Points, in no order, along strands that fork, close into loops and pass close to each other.
Two points are linked if the straight distance between their rows is under 49.2.
nafup: -4; 5; 9; -7; 14; 9; 7; 19; -8; 5; -5; -10; -1; -5; 20; 5; 9; -2; 13; 18; 7; 1; 6; 0; -24; 0; -16; 5; 12; -2; -11; 17; -10; 6; 10; 11; 10; -3; -9; -7; 4; 1; -4; -5; 25; 0; -2; -1
Vazaz: 3; 6; 6; -4; -2; 11; 3; 18; -16; 14; -11; -6; 2; 7; -4; 0; -4; 0; 19; 3; -8; 4; 17; 1; -7; 6; -11; 9; 5; 3; 0; 10; 1; 19; -4; 16; 5; -5; -12; -7; 12; -1; -4; -18; 17; -13; -10; -2
batif: -8; 0; 5; 13; -3; 23; -8; -15; 9; 10; -9; -14; -19; 9; 3; 2; 20; -7; 8; -17; -5; -15; -23; 4; 9; -17; -6; -27; 1; -6; -18; 1; -1; -1; 17; -13; 23; -25; -12; 11; 0; -1; 0; 3; -13; 16; 11; 5
vaf: 2; 5; -7; -3; -3; -11; 5; 0; 0; -12; 22; 7; 5; -3; 10; 1; -18; 5; -11; 26; 11; 6; 4; -3; -10; 9; 9; 13; 8; -2; -2; -9; 1; -15; -1; -3; -18; 13; 15; 2; -11; -6; 4; 12; -4; -14; 0; -5
mirev: 17; -1; 4; -4; 4; 4; -3; 6; -13; 1; -8; -2; -5; 5; -22; -6; -13; 7; -2; 3; -11; 10; 16; -4; 15; 4; -5; 2; -1; 3; 13; -11; -9; 30; -19; 23; 4; 0; 0; 8; 5; 4; -2; -26; 6; -20; -10; -4
Liriv: 8; -2; -2; 7; 7; -1; -15; -16; 5; -4; 1; -6; -17; 2; -17; 2; -12; 12; -4; 5; 0; -7; -11; -8; 14; 1; 2; -15; 3; -9; 5; -23; -19; 20; -10; 4; 0; 5; 8; 24; -8; 4; 0; -9; -11; -3; -2; 0
levo: -9; 4; 2; -2; 7; 18; 6; -10; 8; 13; 5; -19; -20; -6; 16; 3; 19; -11; -2; 5; 8; -12; -18; 0; -13; -10; -9; -17; 1; -12; -23; 11; -4; -3; 23; -19; 16; -15; -5; -1; -14; 0; 1; 24; -3; 16; 12; 4
ravom: -3; 5; -12; 2; -12; -20; -1; -10; 8; 5; 12; 11; 11; -7; -33; -1; -4; 0; -7; -23; -1; -7; -2; 0; 12; 5; 17; -3; -15; 1; 20; -14; 10; -7; -13; -15; -15; 13; 10; -3; -4; 9; -3; 17; -32; 3; -2; 1
rete: -10; 0; 11; 11; -25; 8; -16; -3; 7; -1; -12; 5; 3; 11; -7; -4; 1; -2; 11; -32; -14; -17; 3; 5; 21; -19; -3; -4; -3; 12; 6; 4; 23; 5; -2; -13; 3; -23; -12; 1; 7; -14; 2; -4; -13; 5; 4; 12
nol: -3; 9; -16; -3; -14; -17; 3; -9; 3; 17; 9; 8; 10; -1; -22; -2; -1; -3; 0; -19; -1; -10; 1; 2; 5; 5; 13; 3; -11; 3; 16; -4; 17; -8; -11; -14; -14; 13; 5; -11; 2; 6; -3; 18; -23; 1; 1; 3
Ruk: -4; 5; 1; 8; -28; 2; -5; -6; 3; -21; 5; 19; 2; 6; 1; 4; -22; 3; -8; -1; -6; 1; 2; 7; 6; 1; 6; 12; -13; 3; -7; -9; 14; -5; -8; -7; -20; -10; 2; 12; -11; -24; 5; 0; -14; -10; -8; -1
rap: 2; 8; -3; 12; -21; -7; -17; -13; 10; 4; 10; -1; -7; 1; -32; 3; -14; 9; -1; -14; -4; -21; -5; -5; 20; -10; 5; -9; -11; -2; 9; -18; 3; 15; -15; -23; -9; -6; 6; 12; -14; -1; 2; 8; -32; 8; 2; 8
vuda: -8; -9; 12; 3; -3; -1; 0; -9; 10; -22; 1; 12; 4; 2; 22; 5; 5; -15; -6; -12; 4; 11; -6; 9; -5; -9; 18; 7; -11; 4; -21; 14; 12; -36; 20; -16; 0; -11; 0; -5; -7; -17; 2; 7; 2; 21; -4; 7
kago: 8; -10; -19; -6; 12; -18; 9; 5; -7; 10; -8; 6; 16; 1; -9; -9; 7; 3; -6; -9; -3; 8; -1; -3; 2; 15; 8; 5; 3; 5; 23; -2; 1; -4; -13; 16; -6; 20; 6; -14; 15; 18; -6; -3; 4; -2; 0; -5
meru: 6; -5; 0; 2; 10; -4; 6; 13; -7; 5; -20; 5; 11; 4; 2; -4; 13; -7; 7; -6; -1; 11; 7; 7; -5; 7; 5; 8; 8; 6; 7; 15; 0; -2; -2; 18; 7; 6; -14; -13; 23; 13; 0; -14; 21; 8; -1; 2
vele: -5; -9; 6; -2; 18; -9; 8; -2; 8; -13; 9; -2; -1; -1; 23; 0; 8; -5; -8; 11; 9; 9; -4; 3; -10; -4; 6; 6; 1; 0; -10; 10; -4; -26; 17; -5; 6; 6; 5; -9; -2; 2; 3; 12; 13; 15; 6; 8
viki: -11; 1; 12; -2; -5; 23; -1; 4; 6; -3; -11; -8; -8; -4; 25; 8; 20; -8; 11; -2; 5; -10; -5; 2; -14; -14; -15; -7; 4; 1; -22; 18; 2; -7; 22; -15; 16; -24; -17; -2; -4; -12; 0; 3; 12; 7; 4; 0
Turad: -10; -1; 14; -1; -1; 11; 2; -4; 8; -10; 0; -4; -9; -6; 27; 7; 10; -7; 3; 6; 7; -3; -9; 3; -14; -10; -5; 2; -1; -4; -24; 16; 1; -16; 23; -14; 8; -17; -7; -3; -11; -15; 3; 10; 11; 14; 1; 2
mamo: 1; -10; 10; 7; 4; -5; 0; -4; 4; -39; 8; 17; 5; 3; 16; 1; -11; 3; -16; 9; 6; 21; 1; 5; 2; -1; 14; 13; -3; 3; -13; -7; 0; -28; 6; 4; -14; 4; 9; 10; -10; -19; 8; -6; 4; -1; -2; -2
tizi: 4; 3; -1; -3; -11; 4; -1; 10; -14; 14; -8; 2; 3; 6; -8; 0; -3; -2; 14; -6; -12; -4; 15; 0; 3; 4; -4; 7; -3; 8; 11; 6; 9; 17; -10; 6; 1; 0; -10; -7; 15; -1; -4; -9; 10; -6; -3; 1
lanab: -8; 3; -5; 11; -5; -1; -7; -20; 16; 7; 4; -5; -10; 4; -20; -1; 3; -8; -3; -18; 1; -10; -19; 4; 8; -9; 13; -15; -7; -7; -3; -10; 7; -9; 5; -20; -1; -5; 7; 8; -8; 7; -1; 18; -27; 15; 1; 7
vulad: -6; -3; 10; 11; 1; 20; -11; -11; 8; 2; -17; -11; -16; 10; 9; 2; 16; -5; 8; -12; -4; -10; -18; 4; 8; -13; -5; -19; 3; -3; -15; 5; -5; 1; 15; -2; 21; -19; -14; 11; 5; -2; 1; -6; -1; 11; 6; 5
lare: -7; 4; 10; 3; -2; 29; -7; 10; -2; 11; -19; -16; -8; -1; 12; 4; 15; 2; 24; -8; -3; -16; 2; 4; -4; -13; -20; -12; 11; 2; -13; 12; -5; 18; 9; 1; 18; -18; -23; 6; 8; -3; -5; -14; 11; -8; 1; -1
fozaz: 1; 4; -13; -6; 19; 1; 8; 4; -9; 22; -1; -12; -5; -1; 8; 1; -3; 1; 5; 12; 5; -8; -7; -5; -11; 2; -6; -3; 8; -5; 4; 5; -13; 12; 1; 9; -1; 12; 6; -5; 3; 16; -6; 6; 8; -5; 3; 3
Fudiz: -14; 2; 9; 16; -25; 15; -11; -8; 16; 2; -14; 3; -5; 11; -1; 3; 5; -7; 10; -32; -11; -17; -12; 4; 15; -24; -4; -9; 0; 6; -9; 3; 22; -6; 8; -20; 6; -30; -12; 3; -1; -15; 1; 4; -17; 9; 3; 12
nuziz: 12; 0; -19; -9; -14; -22; 1; -1; -6; 8; 13; 12; 19; -17; -35; -5; -8; 7; -10; -12; -4; -4; 8; -17; 15; 16; 1; -4; -18; 5; 34; -14; 2; 9; -25; -7; -13; 19; 12; -1; -5; 7; 2; 6; -26; -8; 2; -9
Tafi: 0; -3; 13; 6; 2; 13; -12; -6; 1; -11; -12; -2; -11; 10; 8; 2; -1; 3; 3; 3; -4; 1; -5; 4; 6; -4; -3; 0; 3; -3; -11; -2; -8; 8; 3; 12; 10; -11; -4; 9; 1; -6; -1; -15; 8; -2; -6; -1
kena: -7; -6; 17; 2; -2; 5; 5; -8; 12; -21; 4; 6; -5; 1; 28; 6; 5; -13; -6; -4; 6; 4; -10; 3; -10; -14; 6; 5; -7; -5; -27; 14; 8; -29; 27; -18; 4; -18; -1; -2; -16; -20; 5; 15; 2; 18; -1; 5
gutop: -4; 4; -5; -4; 17; -1; 5; -14; 8; 4; 16; -12; -11; -3; 8; 0; -3; 1; -10; 20; 14; -9; -16; -5; -9; -5; 1; -9; 6; -14; -8; -8; -11; -6; 7; -8; -1; 7; 18; 6; -17; 7; 2; 22; -5; 2; 7; 3
peken: -7; 6; 0; 0; 8; 8; 2; -15; 8; 4; 7; -9; -16; 1; 8; 4; 3; -6; -3; 9; 8; -9; -17; 0; -8; -6; 1; -11; -1; -11; -15; -1; -5; -5; 15; -13; 6; -5; 7; 2; -12; 3; 5; 20; -5; 10; 6; 5
neb: -1; 1; 15; -4; 20; -1; 6; 22; -4; -11; -2; -9; 2; -3; 21; 2; 7; 2; 2; 24; 7; 14; 12; 0; -21; -3; -12; 13; 12; 1; -11; 19; -10; -3; 12; 15; 9; -2; -5; -12; 5; -1; -2; -9; 33; 5; -2; 2
bosum: -9; 1; 6; 3; -32; 7; -10; -1; 4; -19; -7; 21; 7; 9; 5; 3; -18; 0; 1; -13; -13; 2; 4; 6; 7; -8; 0; 12; -12; 8; -8; 0; 24; -2; -8; -5; -13; -18; -7; 3; -1; -27; 6; -7; -7; -7; -10; 2
Bogok: 0; 1; -1; 6; -28; -4; -11; -6; 3; -16; 6; 17; 5; 2; -21; -1; -19; 6; -7; -10; -11; -2; 6; 1; 18; 2; 4; 4; -16; 9; 7; -15; 10; 6; -17; -10; -16; -6; 2; 11; -7; -15; 9; -1; -21; -8; -5; 1
tet: 1; -4; -7; -4; -11; -19; 11; 8; -5; -5; 2; 18; 22; 6; -2; -4; 2; -1; -2; -1; -5; 21; 13; 4; -6; 17; 15; 20; -2; 9; 10; 4; 13; -19; -4; 11; -11; 16; -1; -15; 15; 2; 1; -4; 10; 4; -1; -5
Kob: 4; -3; -3; 0; -6; -13; 8; 10; -7; -2; -10; 13; 19; 6; -1; -5; 10; -3; 3; -7; -8; 21; 15; 8; -3; 15; 10; 18; -1; 10; 10; 10; 10; -10; -7; 17; 0; 12; -10; -20; 22; 6; 1; -12; 19; 8; -3; -3
Mipil: 17; -9; -21; -8; 7; -19; 1; -1; -3; 12; 5; 5; 10; -19; -27; -5; -6; 12; -8; -10; -4; -5; -5; -19; 14; 14; 1; -10; -2; -1; 36; -17; -5; 13; -24; 5; -10; 21; 13; 1; -2; 14; -3; -3; -23; -7; 0; -7
bop: -14; 8; 6; -1; -13; 29; -2; 6; 5; 10; -11; -17; -9; -3; 21; 8; 17; 0; 20; -9; 2; -21; -3; 1; -10; -18; -25; -12; 10; -1; -21; 15; 1; 8; 20; -18; 14; -24; -22; 4; -6; -9; -2; 1; 8; -4; 5; -3
Rebe: 1; -10; 14; 8; 15; -4; -4; -4; 5; -33; 8; 7; -3; 4; 18; 1; -6; 3; -15; 15; 9; 20; -1; 5; -1; -7; 8; 9; 1; 0; -12; -3; -7; -22; 11; 8; -3; 3; 9; 9; -10; -12; 6; -3; 12; 2; 1; 2
Mab: 6; 3; -5; 5; -3; -4; -15; -14; 2; 5; 4; -4; -13; 0; -25; 3; -13; 10; 1; -4; -2; -15; -9; -7; 17; -2; 2; -14; -5; -6; 11; -20; -7; 18; -13; -8; -4; 2; 6; 17; -5; 4; 0; 0; -19; 0; 0; 3
nabe: 6; -1; 6; 2; -5; 4; -9; -1; -5; -8; -6; 2; -5; 8; -6; -1; -10; 8; 1; 6; -8; 6; 9; 0; 11; 3; 0; 4; -1; 2; 1; -8; -2; 15; -10; 13; -2; 0; 1; 10; 2; -5; 1; -16; 4; -12; -9; -3
ves: -2; 4; -13; -1; 15; -8; 2; -17; 12; 3; 16; -6; -7; -6; -1; 2; -8; 1; -12; 11; 11; -8; -18; -8; -4; 0; 10; -9; 5; -13; -2; -15; -8; -11; 1; -12; -8; 13; 21; 5; -16; 10; 1; 25; -19; 2; 3; 1
salu: 0; 5; -7; 8; -18; -14; -10; -14; 14; -3; 12; 8; 7; -8; -35; 0; -9; 3; -6; -21; -2; -9; -4; -2; 17; 1; 15; -8; -15; -1; 16; -23; 8; -2; -15; -20; -14; 4; 11; 9; -12; 1; -1; 13; -38; 4; 1; 2
rugis: 7; 1; 0; -1; 17; 1; -5; -5; -1; -4; 6; -8; -13; 0; -3; 3; -13; 11; -5; 18; 4; 0; -5; -7; 2; 3; -1; -7; 10; -8; 2; -14; -17; 15; -5; 10; -1; 10; 15; 12; -6; 7; -1; -7; 1; -13; -2; -3
kura: 6; 1; -5; -5; 5; -11; 8; 11; -10; -6; 7; 5; 10; 4; 2; -1; -9; 5; -7; 20; 1; 19; 13; -4; -8; 14; 0; 14; 9; 0; 3; -2; -2; -3; -5; 18; -9; 14; 9; -8; 2; 3; 0; -6; 17; -11; -2; -6
ren: 17; -9; -22; -13; -1; -21; 13; 8; -16; 17; 0; 9; 21; -3; -20; -12; 1; 6; -9; -12; -9; 7; 10; -12; 7; 19; 0; 6; -5; 7; 37; -1; 7; 9; -20; 14; -7; 19; 5; -14; 11; 17; -6; -7; -3; -8; 0; -11
loset: 2; 6; 14; -4; 2; 18; 2; 28; -15; 8; -15; -9; 5; 0; 8; 3; 5; -2; 27; 4; -5; 7; 22; 4; -17; 0; -18; 8; 12; 3; -9; 19; -2; 17; 1; 20; 9; -14; -22; -12; 15; -2; -9; -26; 26; -10; -11; -6
tibi: -3; -4; -3; -3; 31; 6; 9; -1; -1; 14; -3; -21; -13; -11; 22; -2; 20; -7; -3; 11; 8; -10; -15; 2; -13; -4; -14; -15; 7; -7; -12; 12; -15; 4; 15; 2; 17; -1; -3; -5; 4; 17; 0; 15; 6; 12; 13; 6
Nirem: 2; -7; 20; 3; 26; 4; -1; 10; 0; -21; -13; -5; -5; 2; 18; -2; 9; 0; -6; 14; 8; 20; 7; 7; -7; -5; -2; 8; 11; 1; -9; 12; -15; -4; 11; 22; 15; -4; -6; -2; 4; 1; 0; -16; 29; 5; -1; 1
lofe: 5; 3; 1; -2; 6; -9; 5; 8; -7; -18; 17; 6; 7; 0; 12; 1; -16; 10; -11; 32; 7; 20; 12; -4; -9; 8; 2; 16; 9; 1; -3; -6; -4; -9; -1; 10; -13; 15; 14; 0; -5; -4; 2; -1; 13; -15; 0; -5
Los: -10; 0; 11; -11; 19; 10; 13; 20; -3; 7; 4; -21; -7; -15; 27; 5; 18; -2; 8; 24; 15; -7; 2; 1; -28; -3; -26; -3; 8; -5; -16; 21; -17; 5; 19; 1; 17; -8; -9; -7; 0; 3; -4; 7; 26; 3; 7; 2
sodu: 18; -5; -6; -5; -8; -10; -2; 3; -9; -3; 6; 6; 6; -9; -27; -5; -14; 11; -10; 4; -7; 6; 13; -12; 18; 15; -3; -3; -9; 3; 25; -21; -6; 22; -22; 10; -7; 10; 11; 13; -4; 3; 4; -14; -12; -19; -7; -11
Molof: -6; 11; 11; -8; 4; 19; 5; 28; -12; 10; -5; -15; 0; -8; 17; 7; 6; -3; 27; 11; 6; -4; 13; 0; -27; -2; -23; 3; 13; 1; -15; 19; -9; 13; 9; 9; 9; -10; -15; -9; 6; -1; -10; -13; 26; -8; -3; -6
nulon: 1; 2; 4; 1; -14; 0; -5; -1; -2; -15; 4; 13; 1; 6; -1; 2; -16; 6; -4; 8; -6; 8; 8; 5; 4; 6; 4; 14; -2; 2; -4; -9; 4; 1; -9; 5; -13; 1; 4; 10; -4; -15; 4; -8; 1; -13; -8; -4
deti: 5; -3; -7; -3; 28; -7; 1; -3; 0; 0; 7; -9; -5; -2; 5; -2; -10; 10; -13; 24; 12; 6; -7; -7; -1; 3; 0; -3; 15; -9; 4; -12; -19; 4; -4; 13; -3; 16; 19; 7; -7; 13; -1; -2; 4; -10; 3; -3
kibet: 11; -2; 3; 2; 21; 4; 8; 21; -13; 17; -26; -9; 7; 1; 5; -6; 15; -6; 15; -3; 0; 7; 12; 8; -11; 5; -7; 5; 14; 3; 3; 19; -7; 13; 0; 26; 11; 1; -24; -14; 20; 19; -6; -19; 21; 0; -3; -3
muvu: -5; 10; -17; -6; -3; -9; 6; -8; 1; 19; 9; 0; 0; 0; -5; 1; -3; -3; 2; -3; 4; -12; -8; 0; -6; 4; 10; 1; -3; -3; 4; -1; 8; -7; -2; -12; -11; 13; 11; -9; 0; 8; -3; 19; -14; 1; 3; 2
Lif: 1; -4; -9; -1; -1; -13; 1; -3; -3; 12; -9; 8; 12; 4; -12; -5; 9; -4; 5; -19; -4; 1; 1; 7; 9; 7; 10; 3; -6; 8; 17; 1; 8; -5; -9; 1; -2; 13; -5; -12; 17; 11; -3; 0; -1; 6; 0; 2
tade: -4; 6; -12; 5; 3; -8; -1; -20; 14; 4; 16; 0; -4; -5; -16; 2; -4; -4; -9; -6; 10; -8; -17; -1; 2; -3; 17; -10; -1; -13; 1; -18; 1; -15; 0; -19; -11; 9; 17; 6; -15; 10; -2; 25; -31; 9; 0; 2
Suv: 10; -4; -10; -7; -11; -18; 16; 11; -9; -4; 7; 14; 21; 3; -9; -6; -7; 5; -9; 8; -7; 23; 19; -4; -3; 24; 4; 17; 1; 5; 15; -5; 8; -7; -11; 16; -11; 19; 4; -10; 10; 4; -1; -7; 7; -10; -2; -12
kobip: -7; 1; 8; 4; -26; 9; -10; -2; 4; -3; -11; 10; 4; 10; -2; 1; -6; -1; 12; -15; -13; -6; 5; 5; 12; -10; 1; 6; -8; 8; 0; 5; 18; 4; -3; -7; -4; -15; -12; -1; 7; -18; 1; -8; -1; -2; -5; 5
reze: -7; 1; -4; -5; 8; -12; 7; -6; 6; -3; 13; 3; 4; -2; 12; 1; 3; -7; -10; 6; 10; 4; -4; 4; -13; 1; 14; 8; 2; -1; -6; 6; 5; -27; 9; -11; -7; 10; 10; -11; -3; 1; 1; 20; 0; 10; 4; 6
timot: -8; 3; 2; 15; -5; 13; -8; -20; 18; 4; -1; -11; -18; 11; -12; -1; 9; -11; -2; -20; -4; -11; -26; 2; 10; -18; 6; -23; -3; -9; -14; -6; 5; -8; 14; -18; 12; -18; -1; 12; -7; 4; 0; 13; -26; 21; 5; 8
Bab: -5; -10; 5; -5; 30; -5; 11; -1; 7; -1; 6; -14; -7; -7; 23; -2; 20; -10; -13; 15; 12; -1; -10; 3; -10; -5; -5; -5; 3; -4; -12; 14; -8; -12; 19; -4; 17; -1; 2; -11; -1; 7; 4; 19; 13; 18; 11; 7
kirig: -3; 7; -10; -5; -2; -10; 6; -5; 0; 1; 14; 8; 3; 2; 7; 3; -10; -3; -4; 12; 7; 1; 0; 0; -11; 8; 13; 9; 3; -1; -3; -2; 4; -13; 0; -6; -14; 12; 10; -7; -6; -2; 1; 14; -1; -5; 1; -1
Kes: 23; -4; 2; -8; -6; -5; 1; 10; -16; 0; 3; 3; 4; -2; -31; -8; -16; 10; -11; 3; -10; 13; 27; -11; 19; 10; -10; 0; -9; 5; 24; -17; -9; 34; -22; 20; 1; 2; 9; 11; -3; 4; 5; -25; -2; -20; -12; -13
tebov: -10; 0; 7; -10; 10; 22; 9; 15; -4; 13; -4; -22; -10; -19; 27; 4; 31; -4; 13; 9; 11; -14; -4; 5; -22; -5; -29; -18; 6; -5; -19; 23; -16; 9; 22; -9; 21; -15; -22; 1; 1; 3; -3; 4; 16; 5; 9; -5
pepot: 14; -3; -16; -7; 7; -14; 1; 2; -9; 15; 2; -1; 2; -6; -20; -3; -12; 11; -5; 1; -3; -2; 0; -13; 10; 11; -1; -6; 1; -2; 26; -16; -9; 19; -18; 8; -8; 16; 13; 5; -1; 13; -5; -8; -10; -11; -4; -4
dere: -7; -1; -2; 2; -5; -6; -1; -8; 5; 3; -7; 10; 6; 6; -4; 0; 9; -10; 3; -17; -5; 4; -1; 11; 7; 3; 16; 4; -6; 6; 4; 2; 14; -16; 1; -7; -4; 5; -3; -8; 12; 2; -2; 4; -3; 8; 1; 4
Vol: -8; -2; 6; 1; -11; -2; -1; -3; 6; -11; -5; 15; 9; 4; 10; 2; 4; -11; 3; -12; -2; 11; 0; 12; -2; 0; 17; 10; -7; 7; -8; 13; 15; -25; 9; -10; -3; -1; -4; -10; 6; -11; 2; 1; 5; 13; -5; 4
Tig: -2; 0; -14; -6; 30; 6; 9; 1; -4; 27; -1; -23; -14; -8; 15; -3; 9; -2; 1; 9; 7; -17; -19; -4; -12; -5; -13; -17; 8; -11; -7; 8; -15; 11; 7; 6; 9; 6; 4; -2; 3; 21; -3; 13; 3; 7; 10; 4
sos: 1; 3; -1; -4; -25; 0; 4; 14; -15; 18; -7; 3; 14; 9; -5; -2; 0; -6; 17; -12; -11; -3; 22; 1; -1; 6; -5; 13; -6; 12; 14; 12; 18; 10; -10; 1; -2; -1; -16; -17; 20; -4; -2; -7; 12; -4; -1; -1
dis: -7; 4; 10; 6; -12; 20; -13; 10; -2; 9; -16; -6; -4; 7; 4; 4; 7; 2; 25; -13; -8; -14; 6; 2; 4; -15; -15; -1; 5; 5; -5; 8; 8; 14; 1; -2; 12; -18; -22; 2; 10; -12; -3; -15; 9; -9; -1; 2
lag: 16; -2; -17; -11; -14; -16; 7; 9; -22; 21; 0; 8; 18; 2; -27; -11; 0; -1; -1; -18; -9; -3; 16; -9; 10; 9; -2; 4; -15; 12; 38; 4; 9; 17; -24; 4; -3; 13; 0; -13; 13; 10; -2; -7; -5; -4; 0; -5
Sim: 5; -11; 14; 5; 23; -3; -2; 2; 4; -30; -1; 1; -4; 5; 14; -2; 0; 4; -13; 20; 8; 21; 0; 5; 1; -3; 4; 6; 9; 0; -6; -1; -14; -14; 8; 17; 5; 4; 9; 7; -4; -4; 3; -11; 20; 1; 2; 2
Vub: 6; -2; -5; 1; -16; -9; -8; -3; 1; -12; 7; 11; 4; -5; -24; -2; -16; 11; -6; -1; -5; 1; 7; -4; 17; 11; 4; 0; -12; 4; 13; -24; -2; 11; -18; -2; -13; 7; 8; 14; -6; -5; 9; -3; -17; -11; -4; -6
sepit: -4; -6; 15; 10; 9; 19; -14; -11; 8; -14; -16; -5; -17; 10; 16; 3; 9; -2; 3; -4; -2; 1; -14; 6; 6; -9; -4; -10; 3; -6; -17; 3; -10; 0; 11; 7; 20; -18; -9; 13; 0; -9; -1; -14; 6; 8; 0; 3
fimu: 3; 7; -9; 1; -8; -10; 2; -4; 3; -14; 19; 15; 9; -14; -8; 1; -21; 10; -14; 17; 6; 6; 0; -6; 4; 17; 12; 4; 0; -3; 4; -22; -1; -11; -11; -6; -23; 15; 15; 10; -16; -5; 5; 11; -19; -17; 1; -9

A fork is a point with three links, a tip a point with one. Leave the first point through the second and follow the links. Name the first fork or tip that comes.
sos, tizi => nafup
kago, Lif => dis
dis, lare => lag
nabe, Tafi => levo
nol, ravom => deti
fozaz, Tig => kirig
